Points on a hilly landscape, in no order, each with its height.
From any point a ball rolls to the lowest of the 3 points nearest to it. It stops when none of these is lower. Distance is the straight distance between rows; heights are no part of it.
Rasi (h 257): [-41  10  -7  -6 -30 -55  14  34 -11 -52 -46 -11  12 -13  40  19  54 -15
  33 -23]
benil (h 289): [-30  39  28  33  31  16 -34  37   3  36  29  -7 -21  28  19  24 -29  11
  24  23]
kog (h 279): [ 36 -40 -23 -18 -21   8 -12 -63   7 -15   1  26  10 -31 -38 -42   2  14
 -41 -10]
Vid (h 461): [ 56  14 -32 -18 -21 -18 -20 -24  28   8 -20  -7  -5 -36  -3 -29   0  12
 -16 -17]
zome (h 271): [ 20  19 -43 -15   4  41   8  20  21  42  -4 -41  -6 -14   9 -13 -34 -26
  -1  10]
rakab (h 44): [-30  27  -8  -5  42  35  31  38  24   3  -5 -17  -4  20  37   5 -28 -19
  14  36]
fev (h 404): [ 49 -13 -22  -4   0  11  -7 -56  10  42  20  16   5  -3 -37 -37 -17 -24
 -19  -2]
tad (h 375): [-39  23  40  33  23 -20  18  16  -2  -3 -19  -7   6  28  19   6  -6 -11
  24  23]
miv (h 347): [ 69  25 -44 -13  -2  15 -38 -32  27  45  19  -8  -6  -5  -4 -33 -53 -14
 -12  -5]
muve (h 128): [-51  35  -9 -22  45  54  -7  32  27  36  15 -51 -21  13  20  26 -42 -20
  28  45]
Zirel (h 361): [-10 -73  -2 -44 -33  12  13  -8 -18 -53 -27  -2  -3 -22 -11 -10  31  35
 -40 -21]
sisu (h 345): [ 66   6 -15   1  25  28 -21 -51   7  60  36  -1   3  -4 -19 -21 -33 -14
  -1 -10]
kadot (h 225): [-46  34  63  55  39  -4  14 -29 -20   0  29  37   8  47  12  30  -1  -8
  -4  29]
mumib (h 484): [-39 -39  43   3 -27 -41  32  -5  -5 -27  17  18  34  16 -24  -1  15  17
  -6  12]
Vava (h 783): [-10  20 -69 -32   6  25   7  46  16  12 -20 -60   3  -7  36  18   2 -51
  13   2]
gelam (h 265): [ -7  11  49  56  17 -25 -18 -28 -28  35  24  21  25  29 -20  25   7  -4
  -8  29]
suned (h 556): [ 53   9 -11  58 -16 -52 -44 -24 -10   2  25  19  12  -8 -18  25  14  57
 -40 -35]
naf (h 662): [ 33  43 -64  -9  -8  12  -8   5  32  32 -17 -79  -9 -37  33   1  -7  -7
 -13   3]
Minek (h 348): [-35 -36   5 -20 -53 -47   8  20 -20 -61 -51 -23   4 -14  24  25  54   5
   1 -36]
fizig (h 360): [ 34 -49  -6  -8 -26 -32 -15 -47  -6 -19  17  20  22 -19 -37 -12   9  39
 -41 -22]
zikog (h 139): [ -9  23  24  12  55  54  14   5  32   5  17   8 -30  25  15  -1 -51 -18
  17  36]
feva (h 467): [-44 -48  35 -23 -29 -39  32  -4 -17 -37  11  -3  39   4 -26   4  27  37
 -12 -10]
nelu (h 272): [-29  15 -24 -26   7   9  20  41 -12   5 -34 -21  21   0  32 -15  20 -26
  13   4]
fivab (h 171): [-65   3  60 -12  54  -8  78  -9 -12 -24   1  38  -8  20  34   5  -4 -25
  17  20]
Siveg (h 840): [ 12  54 -48  23 -39 -26 -43  73  -7 -39 -27 -52 -51 -14  42  72  13 -11
   4 -23]
Zuz (h 747): [ 16  49 -18   5 -16 -22 -59  40  -4  16  10 -25 -55 -19  18  41 -23   8
  27  -1]
gul (h 386): [ 24 -26 -26 -39 -22   7   6 -31 -17   1 -31   5 -17 -26 -17 -39   1   8
 -17   8]
bik (h 362): [-71  -4  63   5   7 -40  21   5 -17 -13 -11  28  14  -5  19   3  25   0
  -2  13]
tif (h 349): [ 58  15   6   9  14  19 -26 -52 -16  30  22  36  17  -4 -41 -16 -15  -3
  -5  -6]
Ded (h 337): [-52 -31  27  20  23  21  67 -16  -2 -33  21  51  -3  22 -17 -20  -7 -16
  20  24]
famor (h 213): [ 16  24 -21  -6  37  51  10  15  19  33  14  -7 -15  17   2 -20 -30 -34
  22   2]
Tiris (h 517): [ 46  11  15  36  10  24 -70 -46 -19  66  40  12  -1  -8 -30  24 -20  13
   6   0]
vezo (h 601): [ 61  28 -16  12  -8 -47 -25  29  11 -13 -14 -18 -36 -10   2  31  28  55
   6 -37]
zevi (h 425): [ 15 -23   4  39 -13 -33 -11 -36 -10   9  30  20  39  18 -42  14   9  15
 -23   7]
Nim (h 510): [ 15  33   8  28   0   3 -72   3 -20  40  24  -6 -40   9 -21  24 -18  25
   5   5]
gezu (h 447): [ -5 -35  20  -7 -22 -45  12  10  -9 -18  -7   4  34   9 -28   8  21  25
 -15 -12]
Kopi (h 37): [  5  33  37  24   7 -29 -24  11 -29  15   0   2   4  17 -10  10  -9  24
   2   0]
nege (h 674): [ 68  44 -42  15 -24 -19 -60  15  14   2  -7 -30 -51 -36  24  22 -22  28
  -5 -16]
gir (h 772): [-20  48 -16  15 -13  -7 -23  49  -1   8  -7 -40 -29 -16  38  29 -21  11
  27   6]
Fuduk (h 351): [-55  -2 -32 -45  -4  44  41  40   6 -22 -11 -23  24   3  31 -24  26 -69
  15  22]
Valun (h 150): [-47  41  12   4  29   8   4  46  -7  -1 -20  -4  -9   8  67   5  -5  -9
  34  30]
pelu (h 146): [-34  43  56  26  57  15  10  -5  10  16  26  25 -17  30  33  35 -34   3
  33  35]
Napat (h 314): [-23  16  36  25  -9 -45  -3  17  -7  -7   5   5  23  12   1  22  11   8
   5 -13]
Valos (h 325): [-23 -59 -20 -58 -45   8  16   5 -13 -49 -49 -18  10 -18  17 -24  28  -1
 -15 -36]
bil (h 294): [ 35  -3  34  45  24  65 -19 -58   0  32  37  31  18  38 -44  11 -11 -17
  15  36]
tabet (h 88): [ 26 -58 -22 -37 -36  12  19 -50  -2 -56   4  -1  -6 -57 -13 -54  13  53
 -74 -38]
zor (h 379): [ 54 -12 -26 -10 -11 -28 -12 -37   9  20   0  27   7 -32 -17 -22  18  19
 -44 -27]
lipos (h 80): [-12 -36 -43 -59 -45   1  -1  25  10 -35 -44 -30  -3 -23  29 -12  23 -36
   4 -23]
Rek (h 409): [ 14  14  -5  -6  17 -11 -15  19 -15  25 -13 -13  -7 -11  20  -5  -6  11
   0   4]
Kupob (h 508): [-47 -46  48  22  -6   5  42 -42 -20 -29  72  57  51  49 -34  15  14   6
 -14  30]
vusa (h 497): [-28 -57  34   5 -23 -14  30 -15 -25  -5  43  21  46  25 -60   3  12  14
 -20  13]
pem (h 259): [-55 -41  11 -35   1  41  47   5 -24 -27   1  -3  -3   0 -25 -38   9 -17
  10   3]
bano (h 438): [ 37   9  12  45  -2 -30 -45  -7  -9  30  13   4  14  -2 -22  21  -7  33
  -6 -12]
zef (h 324): [-15 -55 -10   0 -10  37  19 -37 -21 -19  35  40  13   6 -77 -33  -3 -15
 -19  -1]
bika (h 634): [ 31  12 -28 -16 -32 -30 -25  33   4 -29 -37 -14 -16 -17  22  23  38  27
  21 -31]
mov (h 437): [-14   9 -48  -2 -26 -38 -15  59  -6 -21 -33 -34 -12  -2  55  28  40 -19
  22 -19]
Pezu (h 253): [ 34  35 -30  -5  13  55 -10 -16  29  50  26 -42  -7  -2 -18 -16 -65 -24
  -3   6]
mozip (h 219): [-27 -13  26  -8  29  -6  40  11 -14   9 -13  10  11  27  -9 -28   9 -19
  14  19]
movi (h 249): [ 34  -1  16  27  26  45  -9 -32   0  39  30  29  15  27 -50 -22 -25 -26
  12  -9]
narim (h 187): [ -9   4  34   6  43  26  16  -2  -3  10  16  28   8  35  -7 -15  -7 -18
   9  23]
Tida (h 180): [-69   2  14  -8 -19 -62  24  42 -18 -69 -28 -17   3  -8  49  31  52 -36
  32 -31]
bipu (h 72): [-11 -70  -4 -28 -25  11  33 -38 -37 -37  -2  15  14 -26 -54 -28 -10  26
 -53 -23]
nekad (h 611): [ 93  33 -21  59 -18 -39 -75 -45  11  -1   2  -3 -15 -43   1   7 -12  50
 -40 -28]
Siru (h 699): [ -9  26 -16  -5  11   8 -34  52  11  57   8 -36 -31 -10  31  24 -33  -1
  17  29]
Rudo (h 493): [ 51   3  -9  19  -9 -44 -24 -15  14 -24 -11  16  -2 -16  -9   1  25  46
 -19 -27]
fel (h 608): [  9  40  -9  -3   5   5 -46  28   5  48   5 -18 -25 -22   8  16 -32  20
   5   1]
lig (h 657): [ 75  21 -12  31  -2 -19 -63 -47  -2  34   6   6   0 -22  -3 -17 -30  22
 -24 -24]
bufa (h 420): [ 28  -3 -46 -25 -18  12  -2  21  31  -3 -39  -9  11 -25  22   0  10  -9
  15 -17]
Nikal (h 433): [ 31 -49  12 -14 -35 -29  -4 -21  12 -40 -10  -1   5 -10 -33  -3  28  68
 -55 -35]
dogo (h 154): [-60  10  40 -13  34  -7  63  15  -3 -14 -24  33  -4  23  38  -6  24 -19
  21  27]
nuvin (h 280): [ 23  -8  -8  16  41  54  28 -22  21  23  26  36  -8  34 -24 -37 -23 -41
  17   5]
Muv (h 573): [ 61  26 -63 -15 -20 -17 -36  20  25   4 -19 -34 -12 -43  36   1 -10  17
 -25 -22]
Rego (h 111): [-45  18  31  19  58  24  27   2  25  -1   9  20 -13  24  31   9 -33 -16
  19  36]
sokes (h 252): [  1 -23   9   3   4  23  27  -6  17  -1  18  13  11  21 -48 -26  -1 -18
   1   6]
memam (h 188): [-29  30  57  27  41  13 -13 -14 -12  24  22  18 -10  44  11  12 -25  -2
  13  37]
sofu (h 350): [  2  -4  29  -2   3 -20  -5 -11 -11  21   4   5  32  11 -24  -7   4   3
 -10   8]
kifa (h 160): [-18  22  -6 -12  26   0  25  38   0  13 -24 -18  14  10  34  -1  -4  -9
  16  28]
kezaz (h 633): [ 48  35 -65  -5 -12  20 -18  -7  22  32 -13 -19  -1 -60  40 -20 -27  -5
 -19  -9]
korar (h 127): [-85   8  30 -19   2 -19  41  26 -10 -46 -22  24  12  -5  56   6  52 -46
  26   7]
Zude (h 340): [-22  -9   5 -14 -22 -39  12  29  -5 -11 -47 -11  26  -8  17   1  35  -1
  26 -18]
sazez (h 306): [-46 -58  26 -30 -23   5  28  11 -24 -38 -15   2  12  -5 -18 -15  22  -6
  -9  -3]
zes (h 738): [ 46  46 -20  22  -2  -9 -60 -13   2  28   9  -8 -26 -41   4  19 -30  32
  -7 -35]
ral (h 223): [-28  -6  47  15  19 -12  26 -14   0  -3  23  52  27  28 -24  15  10 -13
  -9  38]
lili (h 618): [ 24  22 -32  -7 -17  -3 -25  15   6  24 -16 -41  -9 -18  15  25   3   2
  14  -8]
lita (h 519): [ 22   2 -22 -30 -12   3   4  15  -2  11 -10 -13  -3  -4  14 -16  -3 -16
  11   2]
Fur (h 176): [  9  31 -28  -1  33  76  26   7  50  47  20 -37 -30  21  15   4 -53 -39
   0  13]
lupa (h 100): [-22 -34   9 -36 -30  -9   8  23  -8 -45 -33 -10  14  -8   9  -6  44   1
   1 -13]
valog (h 288): [ 64  11  -9  20  31  54  -5 -65   8  50  40  22   2   4 -51 -35 -15 -29
   2  -5]
danal (h 297): [ 13 -38   7  15   5  36  15 -53  -9  17  35  41  17  28 -58 -10   3 -23
  -7  18]
Sopas (h 491): [-10 -66   9 -13 -57 -26  18   1 -10 -61  -6   1  18 -10   1  22  48  64
 -37 -47]
ririp (h 424): [-36 -19  15 -10 -27 -47  22  11 -19 -32 -26 -12  29  -9 -14   8  29  13
   5   4]
Nugo (h 258): [  7  30  27  23  38  52 -36 -15   7  49  20  14 -27  37  -4  10 -31 -15
  21  22]
Pidut (h 190): [-51 -23  15 -30  33  22  42  24  -8 -19 -15  28  -1  10  12 -36  19 -45
  22  41]
Peg (h 270): [ -5  44  41  54  16   5 -33 -23 -26  44  36  18 -13  27 -12  37 -11   8
  -1  21]
zetud (h 554): [ 25 -43 -26 -39 -29  -6  -4 -16  24 -25 -37 -24 -16 -42  12  -4  45  13
 -11 -30]
vade (h 499): [  5  -1   2  -4 -40 -54   7  10 -11 -48 -43 -12   2  -5   3  23  32  19
  11 -23]
dofef (h 752): [ 17  38 -17  16 -23 -34 -29  59 -27 -15 -29 -18 -41 -12  17  34   4  12
  14 -28]
bot (h 145): [-22   0  11   4  52  29  44  22  17   1  -5  14 -17  23  -3 -34 -39 -26
  28  26]
romoz (h 228): [-72 -23   1  -7  32  37  97  11  16 -64  -4  23 -17  19  20 -20  -5 -47
  33  37]
Ruma (h 195): [ 41  13   3  12  33  59 -12 -26  24  28  22  -3  -9  27 -15 -14 -55 -13
  13   6]
pas (h 456): [ 16 -47  -5 -34 -29 -26 -11 -36   4 -16 -16  10 -19 -22  -9 -22  23  51
 -27 -37]
suveb (h 504): [-16 -61   6  -2 -57 -54  17   7  -3 -30  35  18  37  17 -23  20  13  52
 -40 -21]
pez (h 740): [ -2  34 -57 -11 -13   3 -43  50  26  12 -23 -53  -5 -16  44  29   4 -20
  22  -5]
Solas (h 305): [-49 -35  14 -21   7  28  47   2  -2 -29  12  31   6  18 -47 -52  17 -18
   7  18]

For each start below, name the point where the ball stops.
suveb => lupa
nege => kog
Siveg => korar
mumib => lupa
dofef => lupa
vusa => lupa

Call two points neighbours if one is among the 3 nearest of the other. Go from one point of each pair to the other, from neighbour to neighbour, staying as low as possible. Name the highest point that can't be avoided.
Ruma, lupa => sazez
lupa, Rek => lita
korar, rakab => fivab
Ruma, Fur => famor
